Each row is a point on a landscape with many valleys, with its height.
From any point a ball takes the steepest step (drop divided by distance) to one of its 3 nearest points. It stops when none of these is lower. Distance is the straight distance between rows; heights are no part of it.
Q839: [ 18  47  12  -3 -31 -13 -54  32 -38  25 -23 -19  -7  33 -15  14 -44  24
 -24  54 -25   5]  (h 3.93)
Q110: [  2  14 -24 -62  -3  14   9 -13  -8  44  32  -6   3  14  37 -22  41 -22
  60 -39   7 -45]  (h 2.43)
Q71: [ 43  32  24  12 -33 -22 -42  17 -32  26 -20  16 -13   3  -8   9 -46  24
 -39  77 -34   6]  (h 4.35)
Q371: [ 13  17 -17 -18 -30 -22 -55  20 -16   2   3   2  -8  15 -17  -1 -29   1
   9  27 -18  24]  (h 1.97)
Q778: [ 21  16 -28 -44 -12  -2 -22  -1  -8  20  21   0  -2  22  22 -24  -2 -17
  42  -7   2 -12]  (h 1.16)
Q865: [ 21  10 -40 -36 -30 -33 -62  20 -15  14  22  20 -10  29   0 -25 -16 -15
  38  30 -12  14]  (h 1.12)
Q602: [ 41   6 -17 -27 -18  -8  30 -46 -16  67  52  43  16 -19  67 -19  10 -21
  16  13  -9 -16]  (h 4.18)
Q677: [-29 -26  19  35  28  16  52 -36  34 -17 -15  21  18 -36   2  13  24  -5
 -24 -25   6   6]  (h 6.13)
Q755: [ -4  46  11   1 -20  -2 -66  26 -41   3  -2 -24  -5  48 -31  33 -32 -11
  -1   9  -9 -17]  (h 2.57)
Q800: [-12   2  -5 -22   4  12  -1  -3   6  -9   8 -21  -2  13   0  -8  17 -14
  33 -43  14  -8]  (h 6.80)
Q905: [ 17  -9 -41 -46  -3 -10 -23   5   1  -1  25  20  -5  18  18 -38  26 -17
  66 -10   4  -4]  (h 1.37)
Q421: [ 21  -4  -1  -6  -5  -4   8 -13   1  -3   9  22   6 -17  14 -10  -9  -5
  -3  11   2   9]  (h 3.69)
Q437: [  3  62   9 -20 -12  27 -26   7 -43  53  12 -34  -3  45  10  19  -8 -10
  -4 -12   8 -44]  (h 3.44)
Q120: [ 34  10 -11 -23 -24 -14 -22   1 -11  11  13  23  -6   4  19 -19 -23  -6
   4  22  -6  16]  (h 3.14)
Q372: [-11 -56 -20   8  12 -14  -3   6  33 -63  19  15  -9 -27 -22  -2  25   0
  17 -31  -4  35]  (h 6.79)
Q828: [ 28  43  19  -1 -22  -3 -15   7 -26  34 -26   2 -10  14   9   4 -37  26
 -39  54 -13   0]  (h 3.28)
Q696: [ 12  27  -5 -33 -15  10   8 -14  -9  44   9  -3   2  11  31 -16  -2   7
   6 -10   9 -13]  (h 2.61)
Q810: [-49 -25  10  42  21  12 -27  40   8 -69  -8 -58 -21   3 -77  49  14   6
  -7 -19   0   8]  (h 6.99)
Q580: [  8 -19  -2  -9   6   4  35 -35  15   8  25  40  17 -25  35 -15  18 -19
  10 -16   2   5]  (h 4.25)
Q893: [  6 -29 -42 -28   7 -21 -20  14  13 -33  21  23 -14   3  -2 -36  34 -19
  61 -21  -1  16]  (h 1.79)
Q78: [ -8 -53 -10  36  25 -13  47 -52  23 -34   6  27  23 -48  16   1  25 -38
  11 -17  -9  26]  (h 4.79)
Q805: [-35 -35  26  53  23   0  12  29  29 -56 -29 -10  -9 -28 -51  27   0  32
 -37  12  -5  28]  (h 6.91)
Q871: [  5  31 -14 -19 -34 -21 -72  23 -36   9  13 -10  -5  44 -24  10 -27 -16
  26  14 -16  -5]  (h 2.32)
Q205: [-33 -37  11  38  21   5  18  18  24 -61 -22 -17  -8 -22 -39  13  10  24
 -25 -19   4  25]  (h 6.82)
Q836: [ 29  56  22   3 -22  12  17  12 -34  86 -23  -4 -10  29  28  15 -30  43
 -52  47 -10 -26]  (h 3.92)
Q781: [ 17  19  -1 -14 -17  -9 -22  11 -11   8  -3  -1  -5   6  -1  -8 -27   7
  -2  19  -3  12]  (h 2.62)
Q582: [  5 -38 -31 -14  -4 -20 -25  14  19 -40  27  21 -14 -16 -12 -18  14 -13
  30 -10  -6  31]  (h 2.33)
Q420: [-36   6  24  29  28  30  31  19  13   4 -40 -46   6  17 -13  26   1  23
 -43  -2  19 -24]  (h 2.88)
Q821: [ 46  23   0 -14 -39 -25 -40  10 -27  23   7  29  -7   7   8  -8 -39   7
 -15  59 -22  21]  (h 3.74)
Q815: [ -7  -1  36  43   4   3  13  15   4 -13 -31  -1  -7 -11 -16  12 -20  30
 -48  42  -3   5]  (h 2.87)
Q629: [-16 -30 -20  -6  10  -9 -11  14  18 -54   8 -15 -15  -3 -27  -5  19 -11
  38 -40   6  16]  (h 6.68)
Q66: [  1  24  10  -9  -5   8   2   3  -9  11 -16 -19  -2  10   1   0 -19  15
  -9   2   8   1]  (h 3.11)
Q58: [-28  -9  -2 -24  16  21  24 -18  15   3   8 -23  12  -1   8 -14  41 -12
  39 -72  16 -30]  (h 6.69)
Q932: [ 23  16 -51 -55  -7 -13 -43  11 -22  27  28  23 -10  35  21 -42  26 -31
  77   8   1 -16]  (h 1.07)
Q152: [-44 -11  25  33  31  27  49   7  29   2 -41 -17  14  -2  -5  22   9  26
 -50 -12  19 -18]  (h 4.00)
Q499: [-16 -50 -31 -11  20 -12   1  12  26 -65  12   1 -13  -8 -18 -10  45 -17
  53 -54   0  17]  (h 6.63)
Q496: [ -6 -15  17  21  10   6  40 -36  18  -1   0  24  15 -30  15   6   6  -8
 -18  -6   6   3]  (h 6.21)
Q123: [ 19  29 -21 -30 -26 -12 -41   7 -24  16  10  -3  -5  34   9 -11 -21 -10
  23  12  -3   6]  (h 1.49)
Q20: [-26   4  12   4  15  24  29  -7  14   3 -19 -16  11  -1  -2   4   5  15
 -17 -25  20  -6]  (h 6.95)
Q212: [  1  26  -7 -35 -10  17 -16  -6 -14  30  19 -23   0  24  18  -3  12 -19
  34 -31  14 -34]  (h 1.80)
Q479: [ -5   5 -16  -6 -15 -14 -56  22 -11 -26  13 -19 -14  16 -34   9  -7 -17
  33  -6  -9   5]  (h 2.00)
Q209: [ -1  15  31  31   9  20  42   5   2  44 -34  -6  -3   5  15  21 -16  34
 -62  37   3 -30]  (h 1.08)
Q37: [-41 -30   6   7  29  21  45 -27  38 -21 -11  13  15 -24   9  -5  41  -8
  -4 -60  13   8]  (h 6.48)
Q221: [ 23 -43 -15  14  -3 -31 -11  -1  11 -35  28  34  -5 -38  -9  -6   0 -16
   8  18 -15  31]  (h 4.40)
Q347: [-32 -25  30  60  31  16  59 -18  28 -18 -36   5  11 -26 -10  24  13   6
 -47   4   5  -6]  (h 5.27)
Q390: [ 36 -23 -12   7 -15 -28 -20  -3  -6 -10  24  34  -4 -25   2 -10 -16 -19
   2  39 -13  24]  (h 4.11)
Q657: [-10  44  11  -7   1  24   6  11 -26  46 -13 -46   0  30   3  10 -13  13
 -25  -1   8 -31]  (h 4.17)
Q614: [ 11  56  14  -6 -10  13  -4  13 -37  65 -24 -38  -6  39   9  17 -26  28
 -32  26  -3 -23]  (h 4.06)
Q901: [ 42 -10 -24 -21  -4 -20  -3 -21  -8  19  39  49   3 -11  40 -32  -3 -27
  24  25   2   2]  (h 3.72)
Q894: [-32   5  16  20  23  21  14   8   6 -25 -20 -48   1  17 -33  16   3   8
 -14 -25  21 -12]  (h 3.65)
Q111: [ 18  59  -1 -21 -27   1 -46   8 -51  31   0 -26  -1  49   0  11 -28  -5
   8  18  -6 -19]  (h 2.92)
Q985: [-29 -30 -10 -24  21  18  30 -24  30 -16   3  -5  17  -8  13 -12  64 -16
  47 -82  11 -15]  (h 6.64)
Q498: [  7  21  21  10  -4   6  -5  12 -10   9 -25  -8  -5   3  -3   5 -28  25
 -35  37  -3   6]  (h 2.16)
Q188: [-23   0  26  31  18  23  52 -13  16  25 -26   7  10 -15  10  17   3  25
 -48   8  11 -21]  (h 3.51)
Q558: [-31   4   8  -8  17  22  20 -11   8   7  -4 -36   9   7  -5   6  25  -1
   7 -55  20 -26]  (h 6.84)
Q162: [ 24  38  -5 -45 -31   9   5 -13 -22  69  20   5   5  14  47 -13 -10   7
   5  -2  -2 -20]  (h 3.03)
Q568: [-34  -9   6  -2  20  20  31 -13  23 -19  -7 -16  15  -7  -3  -2  26   3
   6 -51  20  -6]  (h 6.70)
Q423: [ 29   0  -7 -13  -4  -3  25 -41   3  34  33  40  17 -20  51 -17   6 -20
  10   7  -3  -9]  (h 4.05)
Q601: [-23 -46 -14  -7  24   7  27 -13  40 -54   4  11   6 -14  -1 -16  49 -10
  32 -71  10  10]  (h 6.61)
Q349: [  3  16  13   9 -27  -8 -48  34 -16   3 -24 -14 -11  10 -33  16 -37  26
 -24  49 -23  17]  (h 3.64)
Q671: [ -2 -26  29  56  -1 -11  -2  21   9 -36 -17   1 -10 -36 -40  20 -16  24
 -38  40 -19  22]  (h 3.27)
Q237: [ -4  12  -3 -12  -6  -5 -25  11 -10 -14   2 -22  -5  12 -15  -4 -10  -7
  20  -8   4   6]  (h 2.75)
Q703: [-41 -20  37  54  30  21  49  13  34 -20 -52 -13   4  -2 -13  26  -1  31
 -64  12  12 -18]  (h 4.69)
Q938: [ 24 -38 -23  10  11 -24  18 -32  11 -15  36  44  14 -30  22 -21  16 -34
  26   4  -5  15]  (h 4.54)
Q741: [ 16  47   2 -26 -19   8 -16  -2 -26  38  -9 -19   0  28  11  -1 -23  10
  -6  12   1  -8]  (h 3.35)
Q325: [-29 -41  -6  15  12  -7  -1  14  26 -69  -1 -16 -16 -22 -42  10  19   9
   9 -38   3  32]  (h 6.74)
Q84: [-29 -20   2   9  19   7   9   7  17 -49 -13 -24  -2  -3 -28   0  14   4
   5 -38  10  12]  (h 6.78)
Q912: [ -4 -17 -25 -40  10   4   9 -11  12  -6  10   7   9   4  18 -29  44 -21
  59 -51   9 -18]  (h 6.67)
Q738: [  9 -24  12  26 -10 -14  -6   7   7 -32   3  15  -4 -37 -24   9 -12   5
 -20  25 -10  29]  (h 3.78)
Q714: [ 31  34  24   5 -16   9  20 -13 -23  66  -7  12  -3   0  31   6 -28  27
 -46  40  -2 -17]  (h 3.08)
Q887: [  5  16 -19 -27 -14 -11 -52  13 -17  -5  18 -11  -5  35  -7  -3  -9 -27
  47  -7   0 -11]  (h 1.18)
Q897: [ -8  -6  -5 -31   0  11  31 -25  19  22  19  22  14  -6  38 -20  25  -5
  20 -39   9 -11]  (h 4.46)
Q439: [  7   8  17   6  -1   7  38 -31   4  38   4  25  11 -23  28   3  -1   1
 -23   3   4  -9]  (h 6.46)
Q268: [  9  -4  26  32 -12 -11 -23  26  -2 -16 -21   5 -10 -19 -34  13 -32  28
 -33  47 -16  20]  (h 3.29)
Q525: [-18  14  19  20   9  11  -2  25  -4 -15 -32 -37  -3   8 -29  15 -14  21
 -23   8   5   5]  (h 4.08)
Q869: [-20 -31  26  56  25   0  43 -29  14 -33 -21  16  12 -38  -8  16   4   2
 -36  10   0  10]  (h 5.69)
Q812: [ -8  22  12  12  -2  -1 -30  28 -21  -8 -29 -35  -5  17 -31  17 -26  16
 -15  22  -4   2]  (h 3.91)
Q899: [ 54  20  -5 -16 -24  -9  16 -39 -25  70  36  34   5 -13  58 -12 -15 -11
  -5  30 -10 -13]  (h 4.04)
Q195: [ -8 -34  -7  24  21  -6  55 -67  17   5   9  27  32 -45  38   0  27 -36
   9  -7 -10   8]  (h 4.55)
Q632: [-28  25  24  15  22  27   6  20  -8   9 -18 -59   0  31 -22  28  -2   3
 -24 -17  21 -37]  (h 3.07)
Q307: [-59 -12  19  34  40  29  51  10  35 -20 -42 -41  18   2 -20  26  25  22
 -38 -37  27 -15]  (h 4.94)
Q277: [-21  18  22  18  14  24  27  15   6  24 -36 -39   1  18  -6  19 -12  32
 -44  12  13 -22]  (h 1.99)
Q63: [  0 -68 -27  13  21 -24  13 -15  31 -62  31  45  -1 -38  -4 -10  35 -25
  27 -24 -11  30]  (h 6.81)
Q118: [ -5 -27   7  24  15  -5  27 -14  21 -43   1  21   9 -33  -7   1   5  -3
 -12 -14   4  24]  (h 5.98)
Q799: [-33 -15   7  22   7  -3 -26  31   5 -48 -11 -45 -12  -6 -57  24   0  14
  -5  -9  -1  21]  (h 6.90)
Q247: [ 14  12 -36 -38 -18 -16 -59  19 -22   4  26   6 -14  42   1 -16   1 -35
  62   3  -6 -11]  (h 0.76)
Q853: [ 40 -13 -30 -17 -10 -33 -32   4  -6   7  40  53  -9  -7  18 -33  -7 -25
  22  36 -13  21]  (h 3.41)
Q220: [ 45   6 -12 -16 -15 -12   7 -29 -16  34  27  40   5 -10  42 -20 -15 -14
   3  27  -6   1]  (h 3.88)
Q974: [ 22 -13 -27 -25  -7 -15 -20   6   9 -11  23  31 -10  -1   9 -27   4 -12
  31   6  -1  20]  (h 2.91)
Q87: [ 31   9  15  19 -18 -15  -9   0 -19   4  -7  17  -6 -15  -2   4 -33  13
 -34  48 -14  10]  (h 3.31)

For each start below, name the point where the ball stops.
Q677 => Q209
Q78 => Q247
Q899 => Q247
Q496 => Q209
Q602 => Q247
Q84 => Q209
Q938 => Q247
Q20 => Q209
